Points on a hilly landscape, in no order, each with its height.
From any point a ball takes the steepest step (drop divided by distance) to one of its 2 nearest points. It stops when none of these is lower. Distance is the straight distance between rows; heights are no part of it.
<1086> h=554: [136 134 119 128 152 153 110 139 110 136  71 118 157  60 124  89 125 159
 171 157 144 107 146 145 144  90 146  78 120 121 141 107 126 149 154 137
 111 136 163 150 136 153 182 166 133 150 106 141 143 167 109 142 131 165
 112  75]
<762> h=724: [145 195 110 142 107 150 128  54 113 160  98  98 199  60  82 111 111 128
 156 142 120 137 154 143 141  73  88 101 143 113 126 125  80 174 157 156
 119 181 148 179 141 192 142 164 141 117 163 137 126 163 114 137 116 138
  98  97]
<1188> h=671: [101 149 106 130 133 131 169 109 104 115  83 111 160  75 100 130 122 119
  95 125 130 148 139 144 172 160 101  86 119  92 122 163 125 143 165 139
  89 184 165 128 185 203 156 127 110 125 143 146 153 137 107 132 128 171
 175 140]
<99> h=551: [133  69 113 130 125 164  89 175 108 137 101 145 133 174 209 132 108 139
 109 163 168 126  83 131 110 115 153  91 179 111 124  61 161 124 134 119
 143 109 152  52  76  82 115 101 151 153  93 158 128 114 145 135 125 149
 120 116]
<34> h=388: [168 104 151 110 119 126 129 158 143 116 140 167 110 118 145 109 116 171
 173 134 190  41 158 119  56 131 149 138 139  81 123 122 143 166  64 144
 120 111 129 161 105  87  92 172 158 145  71 161 149 103 127 120 140 108
 115  92]
<1151> h=444: [117 107 136 144 123 116 136 166  90 123 111 124 146 166 133 207 170 111
  78  73 161 135 181 139 128 204 133 146  85 149 135 166 158 103 125 135
  79 126 109 109 167 134 126  99 109 142 115 145 159 111  91 114 127  95
 134 144]
<689> h=602: [116 125 127 122 125  98 181 125 152  77  96 179  81 120 160  99 129 134
 110 125 164  95 103 135 125 161 113 118 136  18  96 166 131 165 102 139
  88 153 153  97 138 165  87 128 174 119 108 180 151 106 144 132 120 138
 221 166]
<811> h=669: [117 118 127 164 182 151 104 142  91 152  63 142 133 167 171 136 104 142
 131 168 142 133 132 116 128  92 146 152 119 156 142 137 170 167 169 160
 157 124 126 110  37 118 109 129 155 150 182 132  98 142 102 162 125 140
 115 124]
<897> h=484: [128 107 131 158 111 136  90 138 149 107 126 146  73 173 157 133 160 107
  93  75 143 134  99 127 139 137 156 173 158 123 123  92 116 103 124 119
 132 109 132  82 144 114 147 104 129 125 136 133 141 121 138 111 141 105
 113 157]
<1089> h=426: [122 180 105  96 145 151 120  96 149 157  94 109 171  73 121 104  83 186
 153 216  87 148 111 107 135  73 127 112 119 163 131 128 153 173 202 154
 161 146 142 142  57 122 120 137 118 139 157 124  53 146 147 168 109 168
 118 103]
<398> h=312: [123  99 114 187  90 159  89 134  90 165 115 115 154 173 182 146 169  84
  92  55 111 201 119 159 169 138 106 128 143 117 113  99 124  75 151 112
 107 146 137  72 160 152 149  85 107 139 139 120 164 141  87 145 121  79
 110 148]
<957> h=139: [192  61 148 138  93 149 116 182 144 149 127 156  99 149 178 112 221 118
 170  64 149 112 125 164 119 119 157 148 123 118 103  98 120  51 105 103
 129  94 128  97 128  99 144 118 138 120  75 126 170 148 138  86 126 122
 123 135]
<285> h=713: [143  81 122 144 185 119 105 152 120 101 108 170  78 167 148 121  69 159
 121 165 173  69 128  94  85 106 170 130 155 120 149 116 148 173  87 156
 154 112 129 127  63  99 103 157 177 163 160 154 128 117 129 122 163 158
 104 113]
<103> h=754: [143 212 110 120  71 153 100  33 132 145 133 104 185  59  83 118 128 144
 143 118 129 149 139 147 138  82 126 139 164 137 144  82  77 143 161 156
 110 151 151 168 153 130 136 140 132 110 120 132 108 145 148 131 109  99
  58 113]
<695> h=617: [128 180 164 121 103 108 198  79 126 104 127 152 127 104  89 154 169 105
 108  94 160 108 150 164 147 144 114 119 129  24  95 189 103 143 102 125
  86 201 139 131 162 186  94 124 159  95 111 131 177 106 148  93  99 158
 215 181]
<132> h=353: [153 170 105 118 142 137 140 119 131 158  82  98 187  69 115  85 107 171
 207 208  95 123 126 105 123  62  87  78 105 145 105 142 125 174 165 158
 180 143 139 159  71 151 128 188 146 128 132 119 102 169 132 155  89 160
 135  97]
<966> h=607: [ 84 134 149  67 156 128 120 155 151 126 140 124 114 119 133 165 113 166
  97 196 115 145 106 115 120 145 197 155  87 211 196 133 174 107 192 118
 123  92 119 149 106  83 151  90 100 138  91 115  64  92 151 144 142 185
 137 114]
<929> h=645: [106 168 141 122  92 129 178  82  82 123 100 119 183  94 102 177 154 106
  76 105 148 150 148 166 166 155  82  92 119  60 113 178 116 141 150 148
  61 199 147 118 168 198 120 111 139 114 120 143 173 109 129 114 102 145
 192 154]
<923> h=639: [140 193 160 137  95 119 179  60 130 130 126 151 141 135 132 149 128 102
 107  84 147 112 146 159 137 138  64 127 135  12  92 180  93 173  94 131
 102 181 128 151 131 187  80 117 187  86 138 148 162 119 133 113 105 122
 174 178]
<137> h=46: [155  72 151 149  76 118 122 159 172 131 151 157  88 148 159 125 248 104
 140  59 109 140 105 162 138 126 155 185 117 134 101 113 119  39 109  95
 132 100 107  75 160 121 159 100 110 105  90  88 157 134 138  97 117 128
 143 176]
<1054> h=495: [127  91 141  98 185 106 113 182 127 122 167 115 110 120  84 137 122 149
 163 133 120 117 136 139  96 130 181 131  84 201 166 123 148  81 114  91
 140  77  93 164 160  88 183 137  92 149  98 114  95 140 131 105 173 150
  99  88]
<278> h=488: [125 100 149  92 124 126 144 168 152 129 181 115 120 160 129 156 152 127
 109 117 108 139 114 109 115 165 136 145  99 187 156 131 136  87 111 102
 136  83 109 132 137  71 120 100 101 109  76 102  99  94 156 113 128 113
 130 134]
<221> h=698: [128 170 122 142 133 131 165  81 109 134 105 102 177  75  70 115 114 122
 131 130 107 131 154 143 168 112  90  96 120 103 136 164 100 159 155 137
 117 174 147 172 159 203 153 145 138 104 175 123 139 158 109 125 128 159
 152 114]
<505> h=604: [151  83  99 154 162 147 110 168 106 168  70 133 138 122 163  85 135 140
 179 163 126 118 121 145 134  75 125  65 133 122 113  93 121 132 139 125
 168 123 155 106  91 137 162 161 153 154 131 130 138 175 112 132 126 168
 117  95]
<45> h=839: [ 80 145 130 166 129 157 103  89 145 145  34 149  96  97 141  92 159 136
 142 148 109 167  96 140 162  71 171 159 139 154 160 127 112 129 225 135
 123 145 162  84  93 144 181 122 148 108 195 106 108 173 143 148 138 180
 130 150]
<629> h=504: [ 82 145 122  97 110 126 139 149 103 134 125 101 178 142 149 189  84 121
  71 125 150 139 139 119 133 189 111 126 109 136 144 148 174 138 129 129
  87 115 114 129 137 106  91  99 106 151 106 157 114  76 104 141 125  85
 130 119]
<366> h=475: [104 162 110  74 128 123 138 127 157 133 133 106 160  82 125 117  75 168
 127 206 101 122  99 103 125 113 127 105 122 149 142 133 175 164 176 135
 149 125 130 150  84 103 107 122 106 130 118 116  74 108 148 161 118 167
 150 106]
<781> h=344: [184 130 135 124 133 140 117 134 144 139 117 160 110 134 150 109 135 162
 181 139 164  66 156 107  79  93 141 144 136 113 113 111 120 163  81 143
 157 113 125 160  53  97  90 199 175 139 117 144 134 129 136 124 126 116
  93 104]
<325> h=624: [ 83 100 141  94 153 123 141 173 124 139 112 135 123 133 151 155 108 148
  88 173 118 125 115 115 138 152 150 133 100 164 159 158 185 116 170 127
 123 110 132 101  93  95 122  80 114 152 124 124 100 104 123 156 128 161
 167 126]
<471> h=518: [132 128 149  66 108 121 164 142 153 125 177 123 119 103 116 133 158 143
 131 141  98 124 106 120 127 160 116 142  90 143 138 154 134 101 139 119
 129 110 128 142 126  90  96 111  96 107  75  99 113  97 163 135 108 129
 168 137]
<751> h=612: [109 189 144  95 109  96 146  98 128  90 157  93 136 104  68 152  80 135
 106 122 153  92 164 114 116 175 120 131 119 129 150 148 137 178  95 134
 101 124 108 197 150 129 104 144 113 137 132 158 123  98 108 119 148 106
 116  97]
<53> h=499: [119 159 109 112 113 145 119 130  96 176 136  80 206 137 118 158  95 133
 121 141  97 184 140 115 142 139  92 135 105 191 159 127 159 120 162 135
 121 139 102 160 111 111 110 108  88 141 152 106  81 114 106 159 121  87
  79 111]
<11> h=517: [103 131 117 146 106 130 114 106 146 104 143 115 108 126 132 115 153  89
  83  88 114 153  88 136 167 145 130 134 171 109 110 101 101 112 133 111
 104 141 153  95 190 144 148 104 112 117 128 126 149 117 134 123 121  99
 148 155]
<979> h=591: [162 142 162 109  67 152 138 137  93 168 127 118 184 118 143 171 180 122
 147  98 154 114 173 172 127 139 105 112 106  87 130 122 118  97 102 133
  71 147 129 123 136 110  95 127 126 126  35 128 159 108 117 127  85  93
 119 118]
<430> h=318: [117 143 130 161  92 146 137 128 101 120  91 146 127 183 189 168 155 108
  64  75 168 147 124 145 152 163 107 155 135  53  94 144 133 134 118 119
  70 146 143  76 137 151  85  98 165 122 124 162 165 109 111 151 102  88
 167 172]
<179> h=126: [135 123 121 138 186 108 135 123 134 107 138 116 113  82  82  76  67 136
 179 180 115  83 138 124 112  86 129  85 134 134 131 128 122 176  94 145
 165 120 132 183 122 151 152 195 127 143 147 138 126 152 118 125 159 156
 123  78]
<238> h=324: [140  82 103 138 165 112 123 151 133 161 180 109 120 166 132  87 118  98
 138 142  44 180  96 106 140 113  99 113 131 183 113 129 130  84 131 100
 203 108 108 115 118 117 150 100 110 120 175  60 101 152 131 139 144 133
 124 144]
<822> h=603: [120  90 129 107 139 135 155 162 140 135 119 157 119 156 181 121 111 140
 111 164 127 120 103 111 139 144 113 121 124 114 115 148 168 136 135 117
 138 123 133  90  83 103  95 106 136 126 103 126 104 102 144 153 107 134
 176 141]
<5> h=151: [132 109  83 168 160 112 110 104 124 131 151 116 107 110  94  67 124  97
 131 111  75 174  97 138 167 102 124 112 156 162 125 109  92  96 148 106
 149 144 143 126 201 166 202 123 114 122 184  92 133 166 114 126 154 145
 109 127]
<261> h=538: [118 169 143  93  85 137 158 135  73 136 112 105 214 105 119 204 131 151
  99 117 180 123 188 134 123 172 111 113  93 110 149 160 160 153 136 152
  59 147 117 138 135 131  89 110 111 156  87 149 145  92  89 131 118 108
 136  99]
<321> h=410: [121  25 120 146 141 105 129 180 172 122 149 165  60 186 170 109 171  95
 103 116  68 167  96 121 122 120 140 152 119 162  88 118 156  48 122  89
 177 102  93  47 146 144 158  81 105 100 154  71 135 134 120 114 159 169
 179 190]
<815> h=731: [124 142 132 123 153 110 116 128 122  99 114 144 118 128 143 141  41 184
 117 184 175  66 155  98  82 115 162 119 152 121 150 113 181 213  93 158
 142 122 110 142  70  93  92 151 146 176 143 181 119 109 106 148 146 133
 107  82]
<650> h=512: [100 169 131 108 122 128 105  99 153 120 133 124 104 118 138 120  91 134
  98 141 131 126  87 113 133 133 161 162 172 132 149  88 122 157 146 135
 132 115 154 137 107 100 128 125 116 122 143 139  88 111 156 134 127 125
  94 125]
<218> h=545: [115 140 158  77 102 123 180 129 169 123 143 145 118  70 115 117 190 137
 131 148  98 139  87 131 155 134 141 147 103 122 145 162 127  84 174 110
 111 135 142 117 122 113 126 125 107  94  83  80 112 113 187 122  90 174
 199 156]
<222> h=608: [121 127 133 160 131 131 138 107 131 117  69 158  99 143 161 103 142 126
 123 112 161 104 116 143 148 118 115 122 151  53 102 141  94 156 122 142
 111 162 157  89 107 168 104 146 182 110 145 159 167 129 121 136 112 144
 170 145]
<571> h=777: [173 212 111 127 101 148  85  49 146 153 148 101 181  94  96 113 126 151
 176 135 112 157 149 109 116  69 115 152 130 170 131  92  92 139 159 160
 142 131 122 166 108 110 119 170 122 119 161 124  95 172 147 133 100  77
  37 115]
<964> h=547: [ 89 196 123 136 103 145 120  69 133 138  84 128 139 103 134 123 108 144
 101 142 149 137  86 124 154 108 130 155 167  88 134 115 116 173 175 143
 107 153 168 116  97 129 115 131 152 116 166 155 124 120 137 155 107 126
 126 142]
<718> h=415: [102  98 116 138 122 107 129 171 122  65 147 130 101 156 122 190 170 102
  59  81 140 125 132 116 111 215 150 155 120 147 105 134 137  95 101 115
  85 113 114  99 206 127 125  82 103 146  95 155 156  96 118 106 131  92
 165 173]
<166> h=513: [158  69 111 122 118 147 105 158 130 117 102 161 106 154 196 101 117 137
 141 133 170  89 102 132 102 110 139  94 178  66 104  78 135 151  81 134
 139 121 155  95 109 110 108 146 177 144  92 179 153 108 140 120 127 131
 132 109]
<535> h=548: [133 126 131 100 165 134 127 124 172 121 124 137  97 128 139  77 110 158
 163 202 112 106  73 107 114  88 148 120 152 120 126 108 124 157 147 141
 191 114 141 115  59  98 108 167 152 127 131 110  98 140 179 123 113 181
 142 126]
<463> h=247: [103  95 102 168 167 106 122 122 107 145 121 106 111 142 118 103 118  96
 106 116  67 195 127 122 160 127 109 125 114 177 131 147 133 101 168 110
 164 142 111 113 142 160 173  97 102 117 211  75 118 154 100 145 156 137
 124 152]
<438> h=150: [145 110 114 156 168 119  91 138 119 108 122 124  98 124 107  89  78 122
 165 140 162  73 153 126 105 107 136 101 162 115 130 112 104 169  68 137
 155 127 138 170 133 150 153 194 148 162 147 162 161 144 104 109 167 137
  94  73]
<814> h=819: [140 153 120 153 116 156  88  82 135 168  88 142 134  98 126  90 169 131
 163 119 110 164 107 150 164  64 144 144 146 149 154 103  79 102 192 133
 128 134 156 115 120 143 172 138 149 111 155 100 120 183 150 141 118 133
  83 137]
<174> h=541: [128  77 136  92 177 114  96 180 137 147 174 122  99 172 124 153 121 137
 134 160 105 157 110 121  90 124 197 138  89 221 172  99 160  43 138  85
 166  51  76 138 137  71 190  87  96 128  98 109  79 131 140 117 172 165
  75 103]
<289> h=644: [132 200 158  97 111 126 169  76 128 136 130 107 172  78  67 163 121 149
 132 130 145 121 168 121 137 137 121 146  86 130 147 175 142 172 148 148
 110 157 126 182 114 138  92 134 121 113 144 129 112 123 126 131 113 136
 130 108]
<134> h=542: [ 98 139 104 102 126 145 112 132 112 183 138  85 196 133 142 153  71 140
 107 181  78 202 105 112 134 116  93 131 114 185 137 122 165 110 201 123
 150 132 118 133  70  85 112  87  82 143 148 104  49 109 132 178 116 107
 105 121]
<1110> h=687: [105 138 127 164 140 147 114 126  96 157  94 132 139 189 163 149  89 120
 100 125 160 135 152 115 131 134 117 169 130 130 120 134 157 160 140 144
 138 127 119 113  58 115  85 112 145 154 189 147 117 127  94 151 137  91
  93 120]
<237> h=279: [144 138 117 168 129 124  89 102 126 100 135 118  93 119 107 101 112  97
 142  89 156  86 154 142 122 126 120 105 183  70 111 114  52 147  65 121
 138 141 146 161 184 186 155 189 143 132 150 169 193 147 109  94 148 109
  95 109]
<794> h=186: [157  86 125 167  88 114 139 121 150 133 181 132 116 187 159 109 185  79
 100  52  80 181 101 130 155 133  79 144 135  93  85 123  89  88  76 112
 152 139 126  89 169 136 109  90 114  90 135  98 172 117 128 127 108  84
 149 197]
<135> h=359: [157 140 142 161 115 119 114  86 157 112 163 131  90 163 106 110 131  90
 138  73 124 110 134 125 134 132 101 144 161  84 119 129  54 140  59 125
 145 135 123 155 156 151 116 155 143 104 160 125 160 138 131 108 128  88
  95 143]
<820> h=378: [132  54 129 165 156  96 146 152 149 146 148 141  81 160 140  87 183  92
 146 116  53 176 110 120 129 112 115 150  96 182  91 145 120  62 142  89
 189 111  89  97 127 135 152 118 117  94 172  38 138 156 119 119 134 152
 160 159]
<752> h=799: [170 205 126 111 101 122 113  91 152 165 163  69 186 102  68 129 109 136
 187 132 117 138 176 106  98 100 104 138 103 188 146 115  99 143 111 156
 149 115  80 203 119 106 101 172 104 112 127 109 107 154 127 135 115  63
  47  90]
<145> h=459: [ 95  57 132 126 158 100 137 189 144 117 171 145  92 187 143 160 148 121
  77 114 103 134 126 109 102 180 148 160  93 182 136 144 160  71 117  93
 141  90  87 112 147  96 142  76  95 116 123 100  99 106 130 113 149 131
 146 166]
<857> h=442: [130 154 114 135 112 146 111 111  82 167 105 100 196 108 104 151 121 121
 127 104 132 165 162 149 164 124 102 112 106 162 151 127 130 135 149 133
  96 155 130 151 149 142 143 121 108 144 137 130 121 147  91 153 134 105
  88  93]
<883> h=427: [140 104 133 110 121 114 107 147 133  70 141 149  96 135 133 127  82 147
 148 125 208  40 149 112  53 151 168 121 162  90 123 106 145 171  44 134
 115  83 141 142 148  96 111 160 152 158  76 205 150  93 134 105 162 100
 112  92]
<1140> h=696: [ 95 105 126 150 177 116 156 152 102 111 105 154 111 181 136 162  71 134
  81 138 152 110 164 100 130 168 129 152 106 132 134 192 187 170 137 143
 126 124 114 125  92 138  97 102 140 146 193 147 114 115  84 156 153 115
 151 153]
<1191> h=227: [187  98 171 121 116 146 123 166 158 168 137 148 106 140 150 130 229 136
 199 111 115 122 133 147 113 105 164 170 102 161 137 120 108  59 137 124
 145  93 114 121  82  95 135 148 144 102  91  84 132 165 159 106 110 127
 104 134]
<1115> h=564: [149 155 175  93  90 132 172 138  82 156 123 130 194  96 116 193 159 153
 141 110 195 101 197 160  90 147 122 115  74 108 148 159 159 119 113 160
  64 139 108 139 136 117  91 130 126 137  39 121 154 102 104 123 103 108
 140 109]
<755> h=345: [141 115 108 123 149 112 128 142 128 107 169 112 114  67  55  79 128 123
 174 125  97 118 126 153 132 127 126  95 126 146 119 113  96  91 109  90
 127 129 139 169 198 140 202 167 111 133 115 115 133 153 127 107 165 151
 128 103]
<120> h=580: [120 161 121 156 122 142 106  80 134 124  61 148 109 124 159  85 108 145
 135 136 168 102 104 127 132  92 123 136 172  49 115 115  90 194 129 156
 131 164 158 125  76 143  89 186 188 118 162 159 151 124 137 132 107 131
 107 117]
<774> h=458: [112  66 134 173 119 131 103 167 152 107 120 168  65 209 190 163 176 111
  70  67 149 130 114 124 112 165 174 192 132 143 106 109 159  83 113 106
 117  97 109  60 151 108 140  68 130 123 127 140 143 108 111 111 148 119
 149 186]
<910> h=250: [142 113  87 150 129 114 103 109 134 111 149 120 109  89  95  56 113 106
 153 114  98 139  99 144 159 113 105  92 173 117 103  84  67 104 102 105
 139 141 162 141 207 172 196 152 122 129 140 125 148 161 127 118 132 137
 117 113]
<549> h=292: [168 136 150 128 126 147 123 131 152 157 112 143 124 135 159 110 174 142
 181 142 132 102 135 120 123  92 136 152 124 144 124 122 103 134 134 144
 160 109 126 136  59  96  91 167 156 111 117 111 117 149 145 128 104 124
 102 134]
<803> h=818: [163 190 132 115  94 117 142  92 132 157 170  71 189 109  63 134 101 118
 171 127 130 133 189 113 114 114  58 108  96 147 135 156 113 147  82 141
 145 127  67 206 125 144 107 160 117 109 142 110 129 135 112 121 131  82
  89 102]
<877> h=854: [ 88 131 148 146 144 145 143 135 119 149  49 137 124  99 141 131 190 138
 133 131 113 148 145 133 162 104 167 152  87 151 161 160 145 110 218 148
 107 143 142  89  96 158 155 109 132 116 164  99 136 152 118 141 130 177
 152 142]
<1099> h=431: [115 101 123  98 194 105 141 183 112  96 147 109 113  66  50 113 113 157
 180 156 112 122 133 142 124 123 160  93  98 181 150 132 143  77 128  96
 116 107 110 169 196 122 220 163  91 162  91 134 120 144 119 103 174 170
 128  73]
<73> h=470: [141 166 121 139  99 142  76  89 129 131 147 102 120 143 136 124 110 118
 116 105 134 130 114 129 123 112 149 150 176 129 144  61  99 152 113 128
 136 107 137 147 147  95 134 133 127 134 131 150 128 127 142 124 127  70
  45 117]
<46> h=594: [118 154 181  96 112 100 202  99 139  98 147 155 117  57  79 134 175 128
 132 116 142  91 131 153 135 153 119 130 104  70 115 185 122 123 123 135
  92 171 140 141 152 155 122 139 126  99  93 113 151 114 163 105  97 164
 215 153]
<872> h=579: [143  81 119 117 121 164 118 166 131 143 110 178 123 192 216 125 110 161
 122 176 135 126  78 113 101 101 138 127 157 105 123  98 159 129 129 132
 155 115 137  65  33  77  71 102 155 126 103 140  92 112 161 143 106 148
 145 142]
<790> h=245: [145  83 115 176  68 144 110 138 115 137 147 123 141 187 191 123 172  83
  96  43 107 194  89 148 153 135  90 130 157  83  78  92 106  84  94  90
 125 143 154  57 171 147 115  77 114 117 122 130 174 116 125 135 103  69
 135 182]
<1085> h=691: [129  93 120 171 197 135  84 145 107 120  85 141  86 172 146 117  73 124
 128 174 140 120 120 110 123  91 168 119 149 151 157 105 152 154 138 148
 166 124 122  99  63 125 149 142 145 155 189 142 114 151 110 125 165 172
 102 119]
<1077> h=578: [102 119 104 120 129 104 150 128 157  56 135 147  86 129 141  83  88 107
  98 127 138 100  80 119 127 160 109  91 178  32  89 118 108 170  90 120
 119 149 164 103 162 168 116 139 144 123 126 173 145 103 159 117 123 132
 193 144]
<859> h=266: [125 134 128 128 110 122 151 139 103  86 125 157 135 171 168 164 107 110
  85 106 171 108 148 121 126 200  94 114 140  46  92 160 147 158  73 120
  71 136 128 123 155 146  81 116 151 143  94 192 161  88 108 134 132  81
 181 156]
<131> h=472: [149  83 114 117 120 132  88 162 120  98 115 133 103 140 159 111  77 135
 134 147 177  58 120 124  74 129 158  69 188  89 115  63 148 161  68 126
 132 110 148 119 147 104 131 141 144 167  85 199 159 108 137 112 140 123
  90  86]
<380> h=389: [ 72 115 119 150 150  87 136 145 144  41 153 134  73 128  92 163 154  92
  79  94 126 129 133 105 124 198 161 153 123 152 101 148 126 105 121 119
  96 133 111 114 218 159 149 103  93 137 140 139 142 112 125 104 155 137
 179 169]
<502> h=623: [179 164 148  98  70 154 121 104 114 179 156 108 180 106  98 153 178 120
 173  96 133 131 162 159 119 113 105 113 115 114 147  96  96  99 113 138
 107 129 117 150 155 107 120 154 105 109  70 100 144 132 133 112  94  83
  73 105]
<338> h=838: [157 133 131 150 131 122 158 129 118 166 162 108 164 144 115 130 132  98
 175 124  95 131 166 117 126 120  57 120  97 156 116 179 109 130  89 125
 162 133  97 183 104 142  98 158 133 114 142  95 133 150 109 133 124  91
 112 116]
<426> h=625: [128  93  86 123 158 159 105 143  98 154 131 120 159 147 148  98  55 134
 133 214  64 194  73 120 126  85 122  72 152 160 131  97 155 112 176 113
 183 116 119  83  92 100 150  95 114 139 134  95  72 146 144 169 132 174
 125 121]
<1190> h=258: [167 159  98 117 145 125 120 107 138 143 127  95 165  58  82  71  87 152
 207 179  92 121 143 114 117  70 101  80 119 159 129 121 117 166 126 127
 157 137 129 190 120 137 150 184 122 127 125 118 105 160 123 128 124 143
  96  83]
<403> h=798: [165 171 113 141 122 157  62  78 145 166 122 125 142 104 125  94 159 152
 186 140  95 163 113 117 134  60 151 153 146 188 142  79  80 107 178 146
 157 115 140 152 102 100 154 152 142 116 163 110  96 184 163 132 114 102
  26 125]
<54> h=122: [144  85 144 141  93 114 142 147 156 122 202 137  91 175 149 140 202  99
 101  73  65 165  96 123 139 151 118 176 109 157 107 131 112  59 106  95
 148 116 106  87 160 108 132  71  92  79 114  76 141 109 138 112 118  97
 147 183]
<302> h=358: [ 64 164 130 135 146  93 131 122 136  34 126 140  84 134  97 174 122 125
  61 107 155  99 129 103 117 213 176 155 144 127 123 161 127 158 116 136
  76 121 136 128 174 143 117 111 131 155 143 177 132 106 126 104 157 121
 163 158]
<1045> h=502: [126  93 102 110 173 128 112 171 110  94 106 124 121  64  99 102 111 158
 166 144 150  93 138 162 129 126 167  74 135 126 135  97 151 124 136 119
 106 105 158 140 187 142 205 161 109 180  87 157 149 154 113 118 149 180
 130  70]
<917> h=585: [114 130  97 106 111 150 104 118 130 166 152 104 162 129 150 103  93 139
 130 180  79 186  61 103 146 105  98 101 164 157 118 102 143 101 178 119
 162 123 139 112 106  98 124 105 115 132 120  99  77 131 158 170 108 128
 129 136]
<1129> h=667: [111 165 183 112 134 131 193  98  89 157 100 138 157 111  90 176 172 135
 125 101 164 114 189 146 141 135 131 142  71 115 144 202 147 132 150 157
  81 163 128 146 105 157  95 117 148 121 138 114 139 123 112 126 109 144
 156 148]
<78> h=474: [ 89 126 124 127 138 103 121 165  78 127 131 109 165 167 115 203 101 126
  88 105 155 132 189 122 127 197 109 135  75 168 156 170 169 131 121 137
  89 111  92 144 147 125 102  94 102 150 142 153 136 105  74 131 148  89
 116 113]
<265> h=555: [150 148 162 109 116 113 157 111 136 127 189 115 114 111  66 139 171 121
 160  94 134 106 160 143 114 139 128 155  81 157 142 151 100  98  92 126
 121 110 103 173 142 114 128 155 111  94 101  96 130 130 142 102 126 107
 111 123]
<955> h=549: [119  95 101 138 134 103 141 144 166  74 165 128  80 132 127  92 103  99
 100 124 107 126  78 118 137 152 115 101 169 104 103 111 119 132  86 116
 143 130 137 103 170 143 141 118 116 123 132 134 133 109 149 128 128 126
 163 148]
<491> h=412: [177 143 135 156  90 146  84  78 137 138 190 124 110 185 134 113 135 101
 142  61 129 123 118 120 130 113 101 157 172  99 125  77  55 133  64 124
 164 118 137 152 137 123 116 136 133 102 142 128 150 137 142 102 121  45
  52 137]
<311> h=584: [131 151 142 104 132 105 140 132 140 102 178 125 111 124  85 137 122 130
 141 119 150  86 168 121 112 155 155 141 118 142 148 136 121 144  84 128
 114  90 109 171 146 117 111 143 113 135 112 135 134 115 132 106 146 102
 110 104]
<190> h=434: [ 95  44 133 150 157 120 105 177 160 116 129 157  54 196 170 150 143 101
  78 113 103 157 105 112 118 140 173 180 127 173 120 105 164  69 139  98
 155  97  86  59 145 117 172  69 112 124 165  99 121 126 121 118 164 154
 134 177]
<902> h=682: [102 145 140 128 162 106 169 119 139 100 135 137 104 144 110 135  74 134
 103 141 139  99 146  99 139 157 110 150 130 117 125 171 157 187 120 149
 142 128 128 148  93 149  92 130 140 134 188 143 107 121 110 140 151 128
 149 132]
<445> h=661: [112 164 141 131 119 105 194  81 148 119 157 124 129 128  94 128 111 106
 102 112 122 125 134 121 144 154  73 136 116  81 104 191 117 171 117 124
 125 159 124 156 126 171  92 128 137 103 169 118 132 116 140 128 116 121
 175 158]
<1174> h=375: [125 151 126 157  77 157 108 102  57 172 117  90 197 141 133 179 155  81
  97  70 127 200 158 169 164 152  99 134 129 128 137 129 113  96 155 133
  78 156 121 109 166 149 132  88 111 132 132 110 151 127  98 139 116  82
 102 133]
<754> h=514: [121 140 116  86 148 125 120 125 154 109 140 133 127 104 139 101  52 165
 125 225 127  94  88  98 107  97 152 101 159 126 136  89 169 181 143 148
 159 127 138 127  71  87 113 142 129 153 113 139  89 107 148 144 119 178
 139  96]
<171> h=581: [113 121 129  80 159 133 104 158 151 146 170 122 121 155 145 152  83 155
 107 191 107 140 107 114  90 131 174 135 105 208 183 110 171  99 152 107
 162  75  90 138  95  52 135  86 102 130  96 117  56 108 154 146 142 164
  99  97]
<450> h=317: [ 83 156 109 125 134 105 126 117 120  58 115 138 106 138 130 156  74 122
  81 127 183  77 151 106 109 201 126 108 150  74 101 153 135 198  92 137
  91 134 134 146 166 159  87 125 148 163 136 207 147 102 103 118 151 101
 157 132]
<351> h=588: [172 135 149 121 114 127 147 118 105 144 165 109 144  91  61 146 186  99
 184  85 132 123 168 180 131 110 113 120 103 148 133 129  79  80 107 115
 109 138 105 155 187 125 169 160 106 118  97  85 152 140 133  93 123 119
 127 114]
<42> h=642: [128  77 128 146 175 151 114 182 100 164  60 128 134 152 178 122 152 140
 153 159  96 156 125 132 137  87 143 119 110 172 144 131 153 104 182 130
 157 110 133  87  70 125 156 121 144 145 143 101 112 169 107 148 133 169
 118 116]
<975> h=569: [ 95 123 152 107 126 112 193 136 155 114 100 159 118  68 117 109 185 138
 136 141 117 127  97 150 154 129 133 124  99  99 126 168 124 117 167 131
  99 158 157  95 143 157 137 128 127 102  94 105 150 123 159 124 104 196
 227 157]

Two balls start at each pair of points below. Name the first point that both come to, or write -.
<923> / <689> => <190>
<261> / <1140> => -
<877> / <822> => -
<134> / <325> => <137>
<897> / <145> => <190>

Where does a ball stop that starts at each point below?
<917> => <137>
<11> => <5>
<762> => <5>
<1115> => <859>
<445> => <5>
<278> => <5>
<872> => <137>
